Points, in no order, along strands that fork and pass close to each other.
In the rows, 128 means zero.
Two points are linked if the straight distance between their rows is under 115. Some points are linked to none.
zomi: [ 87 163 101 140 124  83 127  50 147 107 150 165 164 124 128 133 136 146
 168 122 125  90 141 151 141 113]
vom: [151  79 176 178 115  91 157 156 111 135 147 124  87 185 104 118  67 126
 133 160 169 113 180 127 177 105]
Silev: [ 98 116 127 128 158 134 118 166 141 141 147 131 113 146 172 108 104 134
 109 137 153  97 124 171 191  47]
fitig: [ 97 118 129 110 190  84 132  62 110 129 128 119 170 157 159 131 125 132
 116  73 169 116 147  86 128 127]
Fav: [110  63 120 152 147  46 114  90 135 120 154 113 151 156 140  90 130 138
 115  76 104 177 134 111 106 152]
luf: [144  64 128 163  98  99 139 187 166 156 150 113 141 142 160 140 120 142
 147  97 176 158  84 133 184 141]
dem: [ 87  81 102 173 104  72 108 154 152 139 172 144 166 144 138 116 123 156
 150  97 150 131 106 111 142 120]
bupof: [151 134 137 182 114 141 166 180 182 119 138 171 122 145 142 147 119  94
 163 126 152 153  87 152 199 202]
dafo: [112  86 148 163 102 140 151 140  99  92 166 123 128 145  45  84 106 124
 106 120 121 126 183 128 130 165]
fomuz: [120 149 144  48 125 129 143  87 102  98 100 104 159  82 102  89 129 153
 106 136  71 101 157 127  95 160]
bol: [138 129 157  97 111 178 167 194 113  97 150 110 121 101  93 139 153  87
 102 172 112  80 104 152 150 135]
retu: [ 85 109 148 217 143  91 133 137 108  96 171 135 141 162 111  73  90 148
 110  97  79 126 139 136 147 118]
zozod: [ 96 141 108 113 134 148 139 192 156 120  91 113 112 130 174 137 160  68
 136 157 170  65  54  90 178 115]
did: [ 68 110  75 184 113  78  98 160 147 160 144 156 153 114 170 128 119 167
 165 105 176 125 102  95 139 112]
dil: [150 100 145  91 118 138 119 107 106 118 127 109 117 125  91 135 111 100
 142 162 139 118 165 163 130 132]
Guta: [137 187 136 141 168 126 139  83  98 136 109 156 157 122  88 139  90 148
 123  83 132  64 161  88 129 110]
Mab: [174 128 149  72 109 168 138 121 102 107 121 120 116 100  97 171 142 104
 129 159 144 104 127 167 105 144]
vip: [152 148 127  76 168 131 115  98 114 143  68 117 143 111 131 141 112 163
 101  96 126  72 118  81 109  87]
kuzev: [157 145 124 150 116 161 163 109 121 109 150 109 165  99  88 170 165 105
 111 130 145  67  98  86 107 159]
Vitu: [123 133 172  96 118 142 180 159  93 127 138  88 108 137 122 102 114 121
  91 200 138  60 156 103 175  93]
Tafal: [115 109 168  99 122 139 164 149  88 105 147  97 136 128  82  94 122 123
  97 158 135  67 165 118 145 132]
rupa: [ 93  68 135 169 147  97 158 106 123 129 171  75 161 162 150 135 126 123
 123 125 173 100 125  98 156 115]
Muped: [128 166  99 142 150 121 101 104 140 170 117 142 133 105 139 124 131 151
 153 116 158 135 144  67 130 142]
nor: [ 92  88 170 143 143 119 145 172  78 139 137  83 104 175 174 120 131 162
 113 165 151 102 118  56 157  80]
kaner: [117 126 138 119 112 137 120  79  99 107 114 119 121 140  86 128  97 118
 167 168 109 145 170 175 127 142]
pumi: [138 133 113 153  95 134 137 144 168 139 118 140 117 123 178 149  96 128
 168 141 114 196  93 234 166 141]
konal: [103  78 108 108 125 122 113 173 166 145 127  71 104 115 159 108 139 110
 135 171 139 117  91 142 197  93]
lofe: [179 173 128  95 136 128 122  77 126 152  97 156 108 122 129 171 150 143
 122 105  83 143 151 123  66  80]
dud: [ 84 151 140  90 142 109 115 102 115  97 127 135 164 127 129  86 131 164
 164 148 126  81 147 117 165 135]
buv: [165 179 134 107 105 193 152 167 129 117 114 172  78  96 121 148 155  65
 114 154 111 147  98 163  80 192]
Nopit: [125  97 140 148  95 125 130 106 130 115 130 115 124 152 107 139  88 136
 190 159 128 169 150 192 169 156]
gipo: [154 122 143  79 200  97  98  92  79 124  56 109 103 123 132 117 115 157
  94  93  92  92 125  99 101  85]
fulok: [188 133 146  59  95 151 150 128 118  98 118 129 123  79 109 180 162 120
 111 147 136  82  93 152  67 153]
gisa: [137 158 138 115 124 164 129 112 122 143 125 159 128 158 115 142 106 116
 108 109  98 223 181 171  78 131]
Ruze: [ 76 182 113 149 104 133 124  99 144 111 141 163 141 132 143 122 121 151
 166 149  58 183 126 197 125 124]
nipo: [123 133 120 137 108 110 146  99 166 140 128 141 124 132 195 130 113 159
 157 139 107 215 145 222 131 136]
Pake: [ 64 133  99 110 150 138 108 134 136 141 132  95 163 118 203 117 168 140
 119 100 124 164  88  71 125 138]
rop: [148  62 122 179  78  77 154 180 146 169 134 116 130 117 163 129  89 162
 147  95 170 131  89 197 191 107]
dokon: [ 97  50 142 142 144  78 112 160 112 124 151 118 124 188 158 142 122 126
 119 114 180  94 109 109 143  55]
Gug: [126 113 137  68  94 111 115 150  96 101 149 144 129  92  58  97 130 118
  85 106  99  90 145 146  60 123]
Tobo: [138 145 132 123  80 153 115 199 127 112 151 193 114 114  52 129 125 119
 146 141 156 115 157 134 135 152]
Ginib: [137  60 136 168 107  66 119 147 132 131 138 131 129 155 142  96  60 139
 136  87 129 160 132 207 156 116]
zevu: [175 145 139 101 135 183 122 185 109 130 112 139 110  99 122 156 158 129
 106 135 164  82  85  91 109 131]
zodo: [ 95 151  86 155 143  99  88 128 144 166 121 155 131 112 159 126 123 158
 171 115 184 116 121  81 141 111]
fogil: [151  99 135 110 115 143 137 176 115 145 157 116 126 119  80 131 127  92
  86 126 190  84 153 105 117 113]
misop: [161 127 121 152  86 146 154 167 164 110 116 172  86 115  89 155 143  44
 160 166 126 130  96 145 141 214]
lomip: [149 104 137  86 134 139 115 156 146 108 131 140 123 149 148 170 165 104
 149 155 167  91  81 144 169 101]
Dapa: [151 128 121 100 107 100 125 100 149 123 140 134 142 129 141 148 206 138
 143 138 111 146 121  92  75 138]
saze: [115 117 151  88 196  88  92 129  76 119  74 104 113 141 145  83 106 149
 114 121 138  85 141  84 130  93]
vapa: [116 115 133 153  98  69 125  78 142 109 136 170 124 174 128 123 117 153
 161 109  81 203 174 180  89 121]
Gade: [ 91 147 127  64 115  96 132  99 124  89 106 122 198 123 125 116 142 155
 145 130 139  64 127  75 127 144]
dozi: [161 174 144  99 110 175 119 196 106 117 134 183 118  92  86 142 134 128
 122 137 145  84 116 127 109 135]
Bera: [124 125 118  90  94 127  94 154 115 119 140 141 124 102  61  89 110  93
 103 129 101 100 155 154  94 100]
pasob: [151  73 142 174 146  81  95 121 114 127 127 129 102 158 131 115  69 130
 138 107 122 155 138 178 131 100]
Gomo: [124 107 111  79 107 112 140 131 155  97 121 113 149 130 153 152 194  74
 154 161 154 109  74  94 132 174]
vike: [ 95 125 104 126 159 114 141  86 156 132 158 128 173 137 194 160 156 126
 135 112 185 128 104 125 151 135]
Ded: [154 107 145 149 143 175 140 205 146 126 141 117 105 128 144 142 160 100
 120 149 121 136  62 112 172 157]
Ruku: [149 137  83 174 107 121  91 134 177 164 131 137 111 101 144 133 110 128
 158 134 135 141 101 149 150 106]
mit: [128 132 141 143  94  95 144 103 164 132 129 142 120 159 170 129 135 166
 169 137  80 226 169 196  93 125]
tumom: [ 93 154 126 206 160 132 149  93 124 142 153 133 137 135 141 127  67 133
 134 126 144 101 156 175 172  88]
rubis: [129  99 165 185 116 145 175 126  65 107 147  86  95 137  48 113  86 108
  95 147 129 113 190 132 113 150]
vemi: [149 108 131  59 102 139 133 150 107 123 128  94 131  65  99 134 161 128
  90 130 139  83 103 106  70 148]
befor: [173 134 103  71 103 138  91 103 151 133 105 134  99 115 129 151 152  96
 126 149 107 133 125 167  92  73]
sulug: [ 91 135  97 208 144 122 149 126 160 158 158 118 163 102 170 109 110 163
 140 108 159 140 117 121 175 165]
dut: [134 102 150 167 141 126 148  88  58  97 117  91 101 127  44 124  88  99
 104 124 115 129 182 144  84 159]
Bom: [120  58 171 204 143  70 140 143 104  94 162 112 136 180 125  81  91 160
 118  93 110 148 139 135 152 146]
Rasuz: [151 146 158 112 176 185 124 106 103 123 119 105 128 125 156 148 130 145
 124 145 120 101 112 151 156  97]
Lok: [141 146 135 195 143 192 123 156 130 146 142 122 105 128 148 155 100 137
 133 146 101 136  89 177 165  82]
ribo: [134 143 135 110 102 156 115 139  89 137 120 142  93  95  53 109  89 118
 131 137 150 142 195 150  95 166]
mika: [135 202 128 107  96 129 135  85 136  97 106 158 133 107 121 138 168 148
 173 171  75 116 131 128  99 146]
risib: [159 122 112 108 129 152  89 140 124 137 103 112 123 112 119 155 156 136
  96 115 122  67  70  94  98  52]
Noka: [166 159 139  81 109 120 156 121 164 107 122 144 133 129 161 145 222 119
 123 148  99 144 130 115  62 137]
liviz: [150 132 135  51 113  91 146  82 125 130 106 120 131 100 108 117 168 139
 102 115 113 133 186 101  47 151]
lugu: [138 139  91  73 149 171  92 119 150 143  67  75 110 114 175 139 177 125
  85 121 138 108  70  99 125 100]
Niped: [128  88 184 135 147 124 171 146  81 128 156  88  93 177 151 108 113 130
  77 178 126  95 138 103 166  79]
tida: [134 184 119 103 107 139 160  47 110 136  91 135 122 116  72 150 109 109
 124 119 123 152 205 145  61 147]
moki: [ 94 124  96 151 201  52 133  53 127 154 129 130 141 135 158 118 114 137
 116  56 142 149 155  97 122 131]
Gamip: [129 103 135 154  91 133 151 204 131 145 173 134 124 133  60 107 113 103
  99 130 175 102 172  90 147 131]
vog: [163 174 113  88 118 171 133 169 166 118 103 171  90 111 156 121 167  56
 110 152 103 138  94 147 105 161]
Dav: [101  89 148  87 137 122 141 146  77 120 122  71 161 125 114 111 134 121
  75 110 147  75 131  57  91 121]
niz: [ 83 106 117 122 138  95 117 145 146 135 143 147 141 116 184  90 123 185
 166 141 139 161 125 164 182 153]
Dage: [158 113 132 133  79 124 114 130 131 109 138 156 107 126  80 142 152 148
 188 165 137 152 148 120 128 188]
Tik: [ 79  84  92 112 147  89  87 100 120 142 101  97 127 139 181 152 131 134
 142 104 194 100 110  94 125  70]
muge: [ 99  79 122 207 138  99 153 168 125 167 151 118 124 135 192 125  92 183
 119 123 184 114 111 135 176  89]
vemus: [142 106 132 185 115 132 114 114 130 131 165 127 141 132 105 130 129 154
 143 116  80 162 120 129 121 146]
dup: [122 102 130 125 156 140 132 162 152 131 141 129 108 154 183 163 137 124
 130 148 188  94  93 172 205  69]
Rud: [149  97 112 108 110 101 120 112 159 118 138 120 132 132 161 160 198 113
 160 156 135 147  85 103 111 150]
Zuto: [149 162  95  70  86 118 107 125 143 136 103 142 125  72  89 111 144 116
 139 148 143  97 158 103  90 144]
Bilad: [162 143 103 106 109 131  99  98 173 137 109 130  87 122 168 153 167 114
 146 161  89 165 112 175  98  83]
tedet: [151 158 119 160 123 121 133  69 146 149 128 130 119 117 122 134 148 158
 161 131 105 187 172 102 106 173]
Tizev: [182 158 136  73 118 130 147 108 116 123  73 130 141  69 110 178 126 180
 122 128 146  64 116  85  69 151]
Didun: [137 155 135  97 141 167 137 121 125 125 142 127 158 110 114 119 137 115
 103 125 139 119 147 119 129 155]
pevo: [111 107 129 179  98 103 118 103 104 111 113 149 127 193  74 133  56 119
 144 113  91 202 135 194  84 120]
gifo: [120  80  94 109 115 134  91 162 145 135 102  91 105 140 165 174 167 106
 149 137 194 114  68  84 141 104]
Niso: [162  96 121 153 161  90 106  61 133 164 131 127 104 132 163 166 152 170
 136  99 102 172 118 111  93 104]
buna: [131 167 128 147  82 178 144 146 140 135 110 154 127 162 107 154  96 118
 156 152 115 233 132 187 113 169]
Zatav: [156 140  94  85 136 167 111 142 164 124  75 114  95 118 180 145 190  89
 101 143 134 103  43 113 120 126]
fis: [134 129 129 196 150 116 118  83  90 126 113 120 111 144  62 128  69 102
 116  98  91 161 167 137  95 134]
dibo: [127 128 156 153 134 189 129 133  95 141 120 115 124 164 101 157  65 116
 139 149 117 187 137 194 133 122]
lekuv: [150 141 129 181 148 184 125 169 143 131 146 120 110 123 161 152 151 121
 123 147 103 115  51 139 163 108]
vit: [159 155 161  83 170 130 134 128  63 124  76 130 109  79  86 122  73 158
  71  87  95  79 152 121  68 118]
Sizo: [109 146 125 153 104 116 101 117 121 102 133 188 126 147  64  85  92 153
 167 119 135 139 196 126 141 152]
sebik: [167 161 166  71 142 161 133 119  73 127 107 148 116  83  99 149 121 170
  90 100 103 120 148 136  56 143]
puror: [100 135 106  60 115 112 114 138 168 113 136 127 153 121 149  90 163 104
 144 154 132 136 125 128 155 150]
Pubop: [101  70 177 167 140 112 135 188  89 135 162 105 117 168 153 110 126 182
 132 154 130 120 114  80 166 112]
punus: [152 175  89 109 116 125 105  96 138 165  96 121 124  70  97 113 136 126
 142 138 148 111 159  68 101 150]
lidaz: [120  51 135 164 148 120 129 177 142 163 156  87 129 171 170 111 103 132
  76  83 161 151 109 118 157  89]
ros: [120 153  99 127 159 153  96 107 152 147 129 141 114 116 177 127 118 136
 114 115  97 158 113 190 139  73]
molo: [105  86 160 124 101 140 178 210 103 138 161  83 118 132 103 123 155 117
  95 169 163 104 134  56 155 146]
Ranif: [117  89 127 155 136 123 117 199 149 171 127 115  83 140 177  89  77 159
 107 127 148 134 126 174 201  64]
Moz: [109 127 147 131 110 133 165 179 128 137 147  94 101 136 130 116 134 117
 121 203 134  76 122  99 200  83]
Nogev: [116 139 115  82 112 115 124  97 172 120 140 128 142 129 150 102 153 112
 140 149 108 173 159 162 133 145]
ketar: [141  77 115 155 101 107 129 140 157 156 132 117 123 126 165 128  75 138
 143 110 135 169 111 228 171 103]
nepa: [ 94  89 101 147 126  28 112  76 154 119 151 150 150 146 141  98 129 143
 144  88 123 159 153 126 109 134]
tusiz: [119 178 115 158 180 124 136  48 116 159 120 136 123 125 133 131  93 138
 128  85  84 166 173 136 122 128]
vego: [109 153 128  96 151 113 145  71 131 123 139 142 189 148 139 134 156 144
 121  84 147 126 153  77 117 156]
gakik: [100  95 162 119 127 123 143 111  92  66 154 122 147 154  72  84 126 133
 118 129 116 101 173 128 139 157]
puvar: [133  68 152 185 158  78 124  97 111 110 149 109 139 162 122  93 102 145
 116  82 104 174 147 128 128 169]
tulu: [144 106 136 167  85 125 131 141 146 125 132 122 118 128 112 127 111 154
 195 154 128 164 131 153 180 183]
Lan: [135 124  94  76 144 132 114  98 158 155  98  80 127 112 176 123 168 111
 125 139 167 153 126  84 122 151]
ronaz: [153 216 133 144 136 152 137  82 116 130 122 184 144 118 106 168 140 164
 147 107  99 123 144 102 102 138]
Nuli: [ 76 110 108 132 160 142 111 148 133 157 137  81 154 133 176 100 128 123
  95  93 157 143 117  78 147 112]
Kirif: [136 113 142 103 130  87 111 126  87 103 131 162 140 125  63 110 124 127
  98  85 132  82 157  95  71 122]
niv: [169 152 131 130 128 177 120 134 144 128 129 159 115 143 137 176 123  97
 149 144 140 165 119 177 143 133]
lod: [142  79 112 147 146 122  75 166 148 177 106 118  75 137 168 100  86 166
 112 104 150 154 118 170 166  73]
sesap: [ 70 101 143 111 163  99 106 137 112 119 147 125 140 134 168  79 126 173
 156 148 125 123 129 137 178 129]
dus: [108 141 138 130 157  96  93 101 110 119 140 168 129 143 124  94 116 153
 130 101  55 160 146 141 107 111]
pep: [118 168 114 138 139 148 154 126 162 100 136 144 145 124 166 124 170  82
 144 149 118 109  71 118 159 190]
Dez: [100 118 121 121 101 113 108 138 149  97 162 135 139 120 131 119 151 130
 170 170  73 122  91 179 164 119]
zak: [106 124 122 110 146 121 115 144  97 153  71  72 109 135 141 103 101 126
  83 124 176  53 139  51 125  53]
rora: [149  89 124 197 123 131 143 151 148 165 137  67 109 116 145 139 122 136
 154 166 158 119  99 107 186 128]
ler: [109 151 128  80 159 129 122  90 112 130 110  96 164  96 138  93 150 154
 108 119  73 113 122  89 115 134]
kav: [128 136 162 114 171 122  93 126  70 107 118 154 115 140  99  94 100 134
 103 102  61 152 158 145  92 120]
Rirav: [ 94 155 122 156 127 135 125 169 126 128 136 128 147 127 139 132 146 136
 158 152 164  70  93  64 162 118]
dunag: [135 150 183 125 179 124 118 160  53 101 117 155 113 139  92  86  90 148
  89 106 104  89 166 111 109 107]
los: [142 202 111 122  74 168 141 137 135 127  90 167  92 113  94 153 134  95
 161 179 126 182 156 161  68 169]
zule: [161 152 123 120 128 145 114 118 161 164 128 150 115 134 148 124 123 126
 115 110 118 216 174 145 104 135]
zes: [ 90 129 116 138  98 105  99 131 147 112 156 164 133 125 141 106 122 157
 174 149  66 158 114 200 147 112]
Nosi: [171 174 114 157 130 151 140 109 162 143 132 144 121 116 148 145 170 118
 135 131 123 174 122  94 104 181]
dufuv: [130 210  98 179 113 134 142  92 175 128 119 165 112 112 172 155 149 112
 171 158  86 159 105 166 111 137]
timi: [160 219 144 108 106 161 170  91 110 104 106 185 142 102  88 181 145 163
 130 115 110 117 154 124  66 161]
zade: [109  85 117  99 106 108 100 161 156 122 140  99 113 108 130 106 141 116
 165 182  97 121  99 165 185 111]
roro: [153 139 135 104 124 124 119 164 173 125 138 177 114 151 191 133 186 141
 150 144 118 192 101 133 121 154]
lav: [158  76 118 118 126 140  92 136 110 144 129  96 120 124 118 166 172 127
 110 120 141 102  78  76  89  88]
mav: [125 133 145 194 129 177 137 151 122 154 129 102 114 135 149 141  65 146
 147 143 101 174 105 203 172 112]
dap: [108 107 119 135  75 113 147 205 163 125 166 128 133 131  72 119 140  78
 126 160 157  81 133 105 179 113]
Ruz: [145  96 122 140 183 137  84 139 116 169 106  96  88 141 139 102 105 127
  75  88 149 126 136  98 127  75]
Dupum: [137 106 150 171 112 172 173 140 146 115 163 102 152 156 127 154 101 102
 129 129 126 174 120 192 188 162]
paden: [152  98 139 113 157 103 118  70  82 122 107  92 106 108  84 109 114 105
 105 118 105 143 176 121  79 159]
ris: [ 75  93 124 141 174  98 142  82 117 127 160 104 180 151 176 146 137 140
 127  97 175 112 118 104 145 122]
sema: [123  79 102 147 102 127 111 195 149 143 108  82 101 121 146 158 162  98
 160 157 168 119  62  62 154 135]
foge: [140  82 155 157 141 155 132 179 129 141 176 104 141 155 128 111 121 124
  82 112 112 147 118 128 153 112]
varig: [137 124 125 171 125 138 145  88 122 121 159 107 168 125  94 156 159 126
 136 127 150  93 119  72 128 157]
nefug: [ 74 139 112 156 148  87 123 116 130 127 156 153 163 136 153 137 120 145
 150 120 176  54 118 125 159  68]
Sel: [122 180  92  97 132 107 134 106 183 142 106 146 147 133 200 152 194 117
 125 104 147 136 102  81  89 104]
deri: [146 196 153  81  94 165 173 110  98 107 125 157 123  80  85 168 132 156
  97  98 121 124 148 158  39 173]
zuzi: [116 168 125 134 110 151 138  91 128 152  97 146 124 173 104 151  90 123
 144 143 112 232 171 179  75 131]
lif: [146 194 135 101 130 130 159  51 107 138  85 150 121 138 101 176 116 125
 133 111  88 155 186 148  61 105]
dipu: [164  78 138 142 134 103 107  85 137 143 128 128 107 158 162 149  90 136
 133 101 110 204 133 202 110 102]
pesud: [ 73  86 102 149 155 135 122 177 148 166 140  96 143 138 208 113 114 147
  98  87 181 160 104 115 168 109]
tefo: [119 203 127 147 158 139 127  94 121 129 136 171 170 120 128 142 125 165
 145 102 126  78 126 100 147 114]
vapo: [117 137 163 157 105 163 148 121  58  91 137 128 127 142  45 150  97 124
 130 154  94  85 143 158 100 103]
ginu: [126  88 113  88 138 116  96 117 134 131 117 114 130 148 168 168 160 127
 147 131 191 105  92 109 138  91]
Teli: [ 93 129 100 119 163 136  95 137 149 148 133 121 119 111 185 101 125 148
 120 132 129 118 102 166 168  76]
Pil: [139 153 134 108 120 168 160 158 142  88 134 143 139 110 122 136 169  69
 125 156 113  85  76 134 146 174]
rafik: [160 178 148 109 132 124 155 132 180 108 119 171 112 152 202 147 215 122
 149 153 104 158 125 137  87 132]
norot: [ 66 127 132 130 116 120 155 201 138 130 144 103 128 140 159 115 142 120
 141 180 158  85 105  83 203 102]
lomu: [141 120 146 199 104 147 186 169 168 125 159 120 142 145 129 143 105 122
 148 125 156 145 112 153 215 176]
gobik: [112  53 172 178 140  94 142 167 110 128 167 102 137 167 149  98 110 183
 135 120 124 145 118 122 173 142]
Simep: [139 182 107  92  66 124 131 105 134  95 106 144 134  71  74 125 158 126
 157 166 103  81 138 122  89 161]
Ver: [135 214 110  98  91 164 135 114 147 120 103 177 128 131 110 153 123  85
 146 153 121 159 152 176  91 123]
nedaf: [161 111 131 142 138 103 127  50 113 144 120 109 110 124 107 136 133 134
 134 122  88 179 175 113  83 157]
kibep: [100  94 110 159 147 102  86 132 124 144 149  96 124 113 136  82 123 142
 116 122  66 124  99 122 128  86]
Vod: [139  71 121 171 123 124 139 190 163 150 134 115 121 152 183 178 139 129
 144 112 204 146  62 113 181 133]
litu: [109 147 159  99 173 102 102 144  75 117  98 144 139 133 115  75 101 167
 122 114 130  75 157  72 128 111]
libe: [140 123 129 103  85 129 115 168 129 105 143 165 123 116  72 125 161 129
 162 157 152 117 141 109 137 178]
vez: [164 156 143 119 111 186 139 151 140 126 113 160 104 148 135 165 119  96
 149 158 128 214 132 183 126 174]
nev: [135  96 145 139 117 174 142 133 130 134 148  97 141 157 112 139  79  90
 112 122 108 194 141 197 146 136]
pupat: [ 92 142 143 191 130 123 121 133  90  96 146 140 128 152  72  85  78 123
 119 124  65 112 155 149 128  97]
Biz: [ 98 155 105  70 127 137 116 179 159 114 107 130 135 111 159  99 159  82
 143 161 147  95  85 107 172 143]
Botu: [156  93 131 184 157  81 122  59 125 151 138 146 112 146 159 161 107 166
 140  87 102 187 132 162 100 114]
vumir: [ 86 108  97 217 132 120 168 173 148 160 149 108 145 104 197 136 121 166
 135 132 174 117  79 123 183 136]
kevu: [ 90  65 113 133  84  72 109 168 161 121 164 131 153 144 116  96 130 140
 161 127 141 136 119 120 169 139]
bidub: [164 167 111  74 141 164 130 140 164 126  84 142 100 115 186 122 185  84
 108 149 129 130  82 111 109 161]
Fakal: [100 203 111 136  98 121 134  83 154 105 121 153 127 120 144 125 158 145
 180 167  59 163 141 166 111 133]
kazi: [118 155 120 125 170 131  90 106 127 148 136 161 121 132 155 113 113 143
  98  82  59 164 125 159 115  69]
Bufek: [ 98 160 104  97 137 144 144 114 146 120 122  95 183 109 173 131 182 108
 105 111 119 120  79  63 111 155]
ziri: [125 158 120 160 165 152 146 133 160 129 133 142 131 119 205 127 158 124
 145 141 129 159  73 124 162 195]
bege: [166 104 142 121 170 180 114 152 100 171 115  88  97 120 120 118 119 127
  70 114 168 118 147  87 122 109]
tosa: [117 170 130 110 159  86 148  39  95  88  89 155 123 146  83 108 104 128
 128  82  98 139 211 122 102 156]
vof: [126 112 122 108 114  87 114 121 100 123 137 157 160 125  70 136 153 140
 108  76 142  96 140  51  55 136]
dep: [136 166 147 105 151 131 154  92  71 111  93 131 129  99  62 123  73 121
  80  82 111  91 182 137  76 137]
Zizu: [162 141 121 139 148 118 117  53 123 146 129 133 128 120 135 181 157 151
 138 112  87 122 103 113  95  90]
sugen: [100 105 101 131 175  97  81 111 111 161  95 109 111 142 160 127 116 140
 120  81 175 110 123  75 121  70]
redi: [137  72 147  99 119 120 123 149  78 124 130  80 130 106  89 136 152 131
  91 125 141  67 110  74  71 111]
nire: [161 153 112 176 135 158 150 121 177 145 133 128 122 119 180 135 141 111
 136 131 125 186  98 132 147 198]
vin: [131  81 143 172  90  98 143 174 154 140 162 128 144 163 111  91  72 128
 132  93 148 148 148 159 188 126]
lofik: [149 177 137 138 150 171 121 163 118 131 115 144 127 119 141 148 140 137
 141 147 160  68  93  89 156 109]
feda: [137 123  98 140 115 144 116 168 139 138 102 102 109  95 131 141 169  89
 152 167 157  94  65  54 128 161]
Vozu: [131 150 121  97 157 138 115 140 107 154  71 108 141 114 121 128 101 145
  77  86 155  54 125  55 107  64]
vitas: [161 135 136 117 127 142 113 153 167 142 148 170 122 152 178 130 142 150
 130 115 115 218 132 159 129 140]
Zetum: [110 173 123 118 112 129 157  37  94  93  89 154 131 130  49 129  98 129
 138 110 120 130 207 134  87 161]
pumuz: [108 156 143 132 105 148 132  86  82  78 116 187 127 152  47 123 102 150
 149 113 121 142 193 144  98 156]
goven: [176 136 104  50 104 140  98 130 149 122  90 130 120  99 132 152 175 124
  97 131 118  93  83 120  74  81]
nes: [166  70 150 100 137 116 105 141 102 124 139 129 109 149  85 127 113  99
 111 128 167 107 165 132 114 112]
mal: [126  85 138 173 135 121 154  98 117 129 168  73 156 144  99 131 132 111
 111 133 148  93 139  89 140 133]
Bub: [105  76 124 137  69  91 126 191 163 120 159 124 134 134  69  93 120 115
 155 149 134 119 143 123 188 140]
Dareb: [114 124 125  54 109 117 148 108 136  86 117 100 189 123 131 136 167 112
 137 151 157  72 109  96 132 160]
debod: [136 107 127 145 155  96 125 135  89 144 108  81 105 124  98  91  99 101
  76 123 153  70 156  61 105  87]
bar: [ 76 133  96 193 166  90 137  80 143 156 156 133 164 117 154 102 101 163
 128  81 144 141 150 115 154 151]
bepof: [113 102 141 161 106  96 117  87 113  84 146 167 135 186  90 137  97 134
 151 108  81 178 148 188 100 120]
Zap: [ 79 138  91 124 137  45 114  69 151 126 149 178 164 136 152 124 141 151
 152  98 143 110 144 124 121 102]
zifi: [138 176 130 129 170 161 141  81  89 149 104 123 129 111  79 122  71 100
  83  84 118 135 194 131 102 135]
nido: [174 168 143  61  90 160 167 149 130 105 122 147  92  73 126 160 173  95
 100 135 133 119 107 168  43 180]
sune: [118 163 107 160 129 142 110 124 131 147 140 122 139 108  93 102  92 100
 109 125 113  82 147 126 138  75]
navoz: [123 180 110  73 148 137 144  94 144 132  97  99 178  94 165 129 167 145
  94 106  84 110  92  70  99 129]
tolu: [121 103 106  95  85 110  86 143 143 121 144 129 125 112  81  81 126  99
 129 145  86 141 150 152 116 123]
rofig: [143 106 154 136 132 164 131 192 132 121 165 132 135 136 119 134 146 126
 124 139 127 142 106 116 163 154]
Zeza: [145 155 139 113 122 162 164 130 122  91 137 126 179 107 121 159 177 118
 108 130 118  68  68  93 104 162]
lal: [137 110 135 155 105 138 124 194 146 140 167 161 144 151  81  98  93 121
 118 100 159 148 167 122 160 143]
giki: [ 97  83 132  94 152 133 117 144 103 138 123  57 142 130 142  93 137 114
  90 123 142 116 128  71 129 117]
felel: [134 118 128 102 178 177  94 117 120 147 102  79 110 123 164 125 153 151
  83 118 112 113  88 121 139  83]
Lifo: [108 137 113 114 138 111 131  95 163 130 142 140 134 123 189 115 131 148
 156 145 130 177 144 190 160 149]
ripo: [120 128 116  76  72 124 111 132 153 111 132 138 120 123 100  98 141 103
 151 167  90 177 166 171 118 148]
Mukil: [148 153 159 108 146 170 104 131  75 132 121 148 114 103  96 125 123 157
 113 125  80 144 149 128  86 135]
med: [174 142 102 138 124 182 124 138 150 140 121 104 108  95 117 152 144  72
 113 152 137 102  91 131 132 122]
Movo: [136 141 133 175 179 138 132  70 105 146 122 118 125 138 100 121  68 108
 106  85 111 172 185 136 118 146]
dig: [143 121 137 152 124 133 166 165 184 112 119 182 102 142 137 148 138  49
 162 149 143 120  79 138 188 210]
Nopuf: [108 203 127  84 119 184 134 106 115 114 104 149 151 126 102 134  95 101
 127 144 110 142 156 183 119 123]
Vik: [154 163 153  55 153 192 119 141 107 119  93 118 128 104 136 126 116 135
 102 147 119  92 123 159 141  99]
Dif: [134 171 103 145  63 166 148 141 145 103 117 163 104 116  66 155 131  76
 165 168 131 156 131 164 108 188]

A fork is a point with three links. Follow the links from the first point to the second and name the forks in between, in order.
Gomo; Bera | Lifo > Nogev
tolu; vapa | Nogev > Lifo > nipo
Ranif; ronaz | Silev > kav > sebik
Nogev; Vod | Lifo > nipo > ketar
zak; gakik | kav > sebik > Movo > dut

Follow the links from the first point to the second, and from the first to the third. Name the last point that the two ways share.
Noka; Zizu; kevu | Ginib
zozod; dem; tosa | Ginib
mal; timi; Tafal | dut
dud; vof; Niso | Lifo
vez; vapa; puror | Lifo
Silev; timi; dut | sebik

Name the points in between on the shortest way along the links from the first point to the second, in order.
vemi; ripo | fulok > Mab > dil > nes > fogil > Gamip > lal > vin > Ginib > ketar > pumi > nipo > Lifo > Nogev
vumir; mal | sulug > bar > moki > fitig > ris > rupa
kazi; Vozu | dus > kav > dunag > litu > saze > gipo > vip
Zeza; nedaf | Pil > pep > ziri > nire > Nosi > tedet
nepa; tedet | Fav > puvar > Bom > gobik > Pubop > nor > Niped > Vitu > Tafal > gakik > dafo > rubis > dut > paden > nedaf
